A landscape with many valleys, sampled at points; each row gives a point and its height.
From any point a ball takes the steepest step (drop divided by distance) to one of its 2 nearest points. It stops when none of these is lower. Distance is the straight distance between rows; heights are no part of it.
karok: [115 151 109 133 152 140 162 111  69  87  82 182 115  89 176 100 115 170
 124 142  92 149 164 131 114  78 112 136 133 114 161 113 111 152]  height 696
vufi: [118 145 130 151 142 139 143 123 124 181 175 146 152 161  65  84 105 129
  94 145 127  45 160 104 169 153 126 125 106 150 151 155 166  95]  height 432
pona: [134 105 133 126  59 105  91  99 133  69 160 143  93 121 129 129 139 130
 113 132 167  88 163 168 118 184  57 160 111 144 144 152 127  95]  height 281
Sepe: [145  91 157 193 103 153 134  91  89 161  77 125 150 104 158 111 139  95
 150 164 127 183 157  93  77  79  73 130 126 155 126 149 176 121]  height 597
Pugib: [110 142 117 124 182 108 127 137 157 147 162  84 104 117  93 109 117 127
 147  90  78 135  91  73 127 112 166 115 124 140 103 133 100 113]  height 341
tese: [ 97 134 158 170 120 102 143 114 157 112 132 133 126  98 198 166  87 163
 111 137 100 151  79 116 124 147 113 131  99  80  82 120 160 113]  height 349
giso: [150 160 127 133 114 143 149 120 128 159 126 148 165 184 131 118  99 135
  88 149 130 113 180 140 137 121  95 168 125  94 120 140 156 101]  height 208
vode: [163 158 104  90 160 131 115 150 129  69 127 137 117 178 138 127 123 126
 159  72 102 145  86 138 128 125 148 141 178 145 118  89  73 134]  height 417
fute: [ 82 167 111 153 166 121 115 113 131 121 193 105  29 132  93 110 109 175
 168 104 107  85  92  81 113 158 119 157  82 115  95 158 154  82]  height 370
nuf: [138 177 143 139  67 118  71 132 150  81 140 132  94 120 161 144 156 133
 150 111 168 143 100 158  95 197  87 134 147 128  99 111 129 126]  height 171
nuz: [135  85 142 123 116 162 172 180 173 139 131 171 202 112 137 140 128  91
 125 143 104 106 105 154 143 120 207  97 136 133 135 130 123 159]  height 168
zoma: [177  60 152 162 115 137 143 119  95 140  83 121 168 110 165 111 168  62
 178 155 146 208 123 121  89  78 131 114 107 143 130 127 148 133]  height 565
kod: [129 116 119 128 132 149 152 127 141  97 186 117  65 102 178 157 139 144
  88 226 119 131 103  83 141 155 133  97  49  70 125 133 135 126]  height 225
zik: [157  60 151 113  89  94  77 129 102 133 114 130 148 156 133 133 133  84
 156 133 156 148 103 158 124 161 144  84 123 122 118  99 135 127]  height 392
Megob: [165 154 135 120 130 155 142 138 164  83 118 145 157 129 165 155 146 132
 158  86  91 180  60 133 107 102 157 141 166 147 141  97  64 159]  height 328
Mus: [115 163 114 131 166 127 145 169 185 169 167  67 115  92 111 152 145 137
 134 124 111 147  85  84 143 115 170 124 133 139  97 124 108 134]  height 312
raf: [ 68 147 167 174 149  88 125  71 107 175 116 105 134 134 130 162  80 167
 119 107 121 120 119  93 128 121 119 101 165 174  92 124 151 146]  height 332
vun: [112  89 129 138  82 105  93  82  87  82 143 139 100 149 104 109 145 135
 128 139 138  75 180 134 108 152  76 137 120 167 179 137 128 105]  height 309
mosov: [189 138 101  80 145 132  99 131 115  84 141 104 134 145 149 116 141  87
 147 110 164 204 105 160 138 104  81 150  61  62 101 134 138  74]  height 542
Potez: [163 152 123 130 148 137 134 129 122 121  93 114 176  97 164 135 136  94
 182  66 185 226  89 179 145  85 114 150 119 111 122 107 119 119]  height 445
rufom: [106  87 145 135  94 108 127 120 154 166 139 128 198 209 128 162  89 133
 107 152 135 118 141 175 163 168 155  99 151 127 107 119 151 133]  height 250
pirel: [ 66 140 122 155 202 106 127 107 129 126 178  71  59 111  91 106 106 145
 154  95  88 115 105  40 124 115 129 114 106 130 112 153 117  88]  height 359
Sezed: [149 127 137 129 135 168 171 179 179 163 162 147 171 131 119 143 152  91
 128 167  88 110 119 124 130 108 220  82 166 139 145 121 114 188]  height 231
mepu: [117  87 126 112 131 111 101 128 121  89 128 111  91 118 121 115 125 123
 137  78 156 136 133 149 147 124  65 156  78 104 123 148 122  57]  height 236
tif: [148  93 153 127 103 160 133 190 187 110 132 160 183 119 151 128 133 105
 153  88  99 166  72 153 119 108 187 124 157 150 145 115  95 158]  height 149
nekup: [150 124  80  63 188 121 132 149 110 125  68 121 164 126  99 140 140 132
 156  72 143 137 132 162 159 109 174 126 164 144 160  97  91 161]  height 399
Sasak: [144 105  99  96 139 119 111 126 127  68 196  98  66 132 168 129 157 138
 100 188  99 130 127 110 132 146 119 138  48  89 110 154 105  98]  height 184
nufuf: [154 133 121  89  97 133 121 106 105 101 105 142 130 144 138 152 195 129
  96 178 111 122 170 127 117 121 149  97 175 165 126 121  75 220]  height 664
Zupe: [134 127 142 143 107  92 116 110 151 130 129 101 125 134 167 175 129 140
 113 155 106 150 103 126 109 155 111 106 122  96  86 110 147 132]  height 387
zove: [152 190 173 146  37 140  91 132 162 112 148 120  97 132 167 161 166 131
 122 180 166 131 107 151  87 193  99 144 153 102  85 110 170 141]  height 249
Fofu: [122 138 149 140  41 103  79  88 143  94 159 118  86 111 131 148 157 120
 131  93 190 121 147 165 116 212  65 146 138 166 132 132 131 108]  height 245
Lelet: [ 84 126 121  96 137 126 136 143 121 118 132 157 135 150  87 114 100 135
  94 115 107  62 143 115 164 136 165  89 140 149 163 161  85 155]  height 719
rer: [171  60 121 140 127 107 116 113  23 141  47 156 155 161 153 131 130  82
 148 146 145 170 163 110  97 117 123  88 106 112 112 128 171 130]  height 555
Naz: [116 106 138 136 148 151 167 163 188 187 148 114 159 120  99 133 113 107
 119 107 118 129 123 145 175 113 142 129  98 108 119 132 157  87]  height 412
Pano: [114 185 135 169 115 132 146 109 155 157 145 125 152 154 138 126  93 152
 101 121 111 126 146 120 126 115  90 154 171 136 110 133 137 109]  height 255
Nudut: [144 110 132 141  87 121  90 122 168 157 179  77 149 146  80 102 145 107
 150 126 148 123 151 141 122 131 126 129 174 212 151 112 116 118]  height 300
gafab: [ 91  96 120  81 155  88 120 143  82 138 101 151 122 145 118 145  92 130
 103 142  84  63 131 117 152 147 187  66 134 116 135 127 116 151]  height 722
Sel: [164  85  98  59 143 120 134 159  93 128  67 131 164 125 101 106 145 104
 143  97 151 147 162 177 162 123 157 124 127 111 162 114 101 124]  height 379
Romit: [121 167 141 118 148 156 153 182 188 131 162 128 128 110 113 157 142 123
 122 137 103 122  83  94 136 132 191 104 150 123 122 117  97 170]  height 276
notup: [114 182 130 142 118 138 118 144 164 104 141 123  66  99 148 142 139 143
 147 122 153 134  97 135  97 176  95 171 121 101  96 114 148  97]  height 240
kunap: [126  50 119 105  96  93 110  86  39  84  78 157  95 106 154 133 149 125
 101 176 132 102 190 157 113 127  86 125  92 116 148 142 124 150]  height 587
Zozep: [140 148 140 136  92 158 120 172 200 135 171 133 112 150  68 134 127 127
 158 110 162  56  94 138 143 229 146 145 127 163 129 124 149 112]  height 386
pife: [ 86 126 112 115 174 145 169 140 119 128  92 140 153  91  94  99 113 173
 106  55 108 121 151 135 174  76 123 138 134 146 175 156  83 124]  height 712
Nomu: [147 188 126 159  88 144  99 146 195 148 185  94  85 148 101 132 148 137
 170 156 168  80 103 113 119 212 126 165 143 163 105 132 150 118]  height 366
pasa: [129  67 165 164  80 116 118 115 147 159 134 130 179 160 144 140 102 118
 146 141 110 123 110 163 112 151 149 100 149 139 124 113 139 131]  height 310
funot: [117 124 124 100 151 144 171 127  69  69  77 181 117 118 167 133 137 169
  96 179  88 148 131 101 134  99 141 101 144 122 167 124  86 201]  height 689
tena: [112 143 126 145 166 136 167  84  53 133  77 154 134 103 137 100 105 162
 109 122 109 143 154 113 113  53  83 152 129 117 143 140 125 133]  height 701
punuf: [ 97 175  96 114 164  96 113 136 118 124 147 124  44 139  97 109 128 152
 127 134 121  71 123  92 120 155 117 137 123 101 100 119 150 112]  height 382
kefan: [ 79 118 130 148 114  96  77  52  85 113 134 120  91 149 101  96 113 175
 117 111 137  82 158  90 101 110  85 147 132 190 149 162 130 101]  height 334
rasos: [130 133 117  98 113 141 142 162 162 164 146 141 195 215 111 155  95 123
  79 153 121  99 144 159 176 157 165 114 145  90 104 109 149 114]  height 205
gavit: [ 92 132 117 128 166 139 188  91 101 143  79 117 145  84 143 128 123 176
  96 112 120 152 156 125 176  64  95 142 112 119 153 156 115 122]  height 706
zifin: [ 87  93 108 120 138 103 115 126 131  74 131 117  47 103 122 152 122 162
 115 109 129 107 125 141 136 154  77 151  62  99 109 139 132  75]  height 183
Gom: [ 65 148 131 114 161 145 163 138  95 127 103 181 136 105 102 114 102 149
 117  97  93  98 140 109 144 113 152 109 177 146 174 143  87 169]  height 716
Pupig: [145  73 119  83 122 101 112 133  88  93  92 151 132 118 137 112 132  93
 123  79 171 146 145 182 159 127  94 125  92 110 150 137 112 104]  height 307
tupu: [ 68 145 180 162 117 140 154 119 146  92 139 172 123  86 200 165  63 179
  82 135 106 168  92 108 129 122 124 158  86  97 122 146 137 140]  height 325
razap: [154 141 102 110 128 159 158 148 131 177 127 162 206 210 102 106 108 124
  76 148 112 112 171 151 166 127 145 136 139  96 138 144 133 116]  height 162
neve: [158  58 137 139 122 125  91 115  42 115  78 154 150 118 149 101 154  66
 184 135 169 188 158 132  84 104 126  92 106 137 144 130 142 132]  height 526
ligu: [175 107 138 120 150 131 109 142 133 104 137 112 166 109 167 100 118  81
 170  88 149 226  78 164 123 107 112 131  97  96 124 125 122  77]  height 502
veve: [121 157 120 118 137 181 151 175 169 125 136 143 136  89  86 112 135 114
 136  81 142 103 126 146 147 136 150 173 145 159 163 120 120 108]  height 165
luzog: [112 186  91  78 215 136 153 181 122 117 129 141  96 100 101 126 140 133
 145 124  82 111 121  84 124 114 199  99 150 110 167 120  94 187]  height 314
Pirok: [170 161 113 116 139 152 144 177 145 128 117 153 148  96 119  98 129 111
 161  87 130 162 109 169 110 136 137 167 132 112 153 103 128 119]  height 246
paba: [131 157 117 135 110 153 105 162 173 139 163 125 126 116  88  98 155 112
 147 103 135 106 126 119 109 141 150 153 181 210 153 117 105 148]  height 233
tomut: [125 108 148 141  81 112 121 131 157 133 138 144 114 129  91 123  98 121
 135 118 145  46 111 145 135 230 146 119  98 139 135 125 161  90]  height 402
Tir: [135 161  85  70 211 124 159 167 109 123  84 138 136 111 116 140 126 141
 150  90  95 131 105 131 158 115 189 117 153 102 135 107 103 160]  height 348
mef: [154 164 105  95 148  96 109 161 111 135 126 107  80 149 123 136 138 130
 136 147 133 103 107 117 120 155 137 138 134  87  90  97 158 135]  height 400
luseb: [176 151  99 109 177 155 166 165 137 119  93 121 180 108 149 125 127 128
 168  76 123 200 103 162 147  71 148 145 135 102 144 113  89 119]  height 354
Nar: [104 166 157 177 147 121 131  93 123 178 102 127 132 141 130 124  75 146
 127  90 133 123 112 114 127 107  86 148 158 136  90 122 168  96]  height 295
laku: [129 203 136 137  84 138 126 142 159 168 134  98  85 125  92 137 160 151
 104 152 171  66 138 126 134 175  99 160 168 143 102 117 161 131]  height 340
befo: [ 89 200 128 168 144 157 140  95 116 110 153 174 142 139 153 104  80 183
  93 133 103 129 145 114 100  99 111 165 157 130 145 149 101 133]  height 290
Buve: [ 65 122 157 168 105  88 101  53  96 142 131 117 116 151 136 121  81 178
 122 108 113 100 136 108  98 122 118 127 134 170 127 150 113 134]  height 355
dugig: [145 178 142 137  67 126 115 125 152 151 129 102 103 135 131 157 175 145
  81 195 162 113 152 140 124 159  80 149 142 105  81 120 186 124]  height 304
Selo: [137 114 113 137 141  98 136 123  94 128 114 128 106 146 158 130 134 126
 124 154  98 127 120  97  90 124 133 110 116  95 105 114 152 128]  height 421
bofa: [151 140  99  72 127 153 142 143 104  97  96 165 122 131 151 151 172 134
 116 171  98 140 126 117 111  98 174  88 162 126 161 105  89 225]  height 678
gad: [ 70 162 160 186 114 186 145 108 138 101 175 190 113 103 176 113  62 171
 104 151 114 129 133  99 113 128 124 183 111 109 159 160 134 143]  height 308
Nezed: [185 154  89  88 163 116 124 169 113 122 106 122 134 131 127 105 122  79
 152 100 155 173 121 144 138 107 116 155  67  56 122 121 169 104]  height 567
vupa: [146  84 143 144 154 138 154 159 184 192 141  75 175 107  83 131 132  66
 163 114 164 135 126 138 157  73 155 130 100 143 121 129 178 105]  height 391
galib: [147  69 138 142 105 137 124 136 175 203 149  70 169 117  68 120 150  77
 130 131 176 109 163 147 145 103 146 118 147 171 136 113 139 115]  height 356
gasi: [157 116 129 124  88 114 129  88 114 168 110 102 129 108 130 164 186 129
  96 206 134 134 189 135 113 105 124  86 191 167 115 122 119 206]  height 646
balor: [133 103 169 199  97 140 117  57 135 185 124 110 166 145 130 113 121 126
 126 164 127 147 152 111  99  86  99 131 154 165 129 143 152 123]  height 614
vomim: [102 137 127 135 159 145 135 143 183 168 185  91 137 131  77 120 120 130
 100 124 128  78 127 109 176 144 137 130 108 137 137 168 115  98]  height 425
Noke: [149  42 108 118 138  90 127  99  29 105  57 177 109 142 148 114 140 104
 118 169 132 121 182 117  96  98 123 103  92 108 140 129 139 141]  height 576
sizim: [145 118 142 157 108 118 118  94 118 189 115  95 156 135 118 113 159 113
 132 172 124 140 165 107  89  78 122 115 181 171 121 111 119 165]  height 628
vemik: [168  70 122  93 121 111  62  95  78 105  95  95 122 140 138 138 160  57
 165 122 179 180 126 148 110 120 124  71 105 138 112 114 140 145]  height 471
pori: [ 76  95 125 122 140 110 116 100 158  83 186  79  66 105 142 144 137 166
 100 138 113 135 108 100 155 145 106 128  51  99 111 174 103 102]  height 122

For each start below, name the point where the ball stops.
tena -> neve
mosov -> veve
vomim -> veve
Zupe -> razap
nekup -> tif
vemik -> razap
fute -> tif
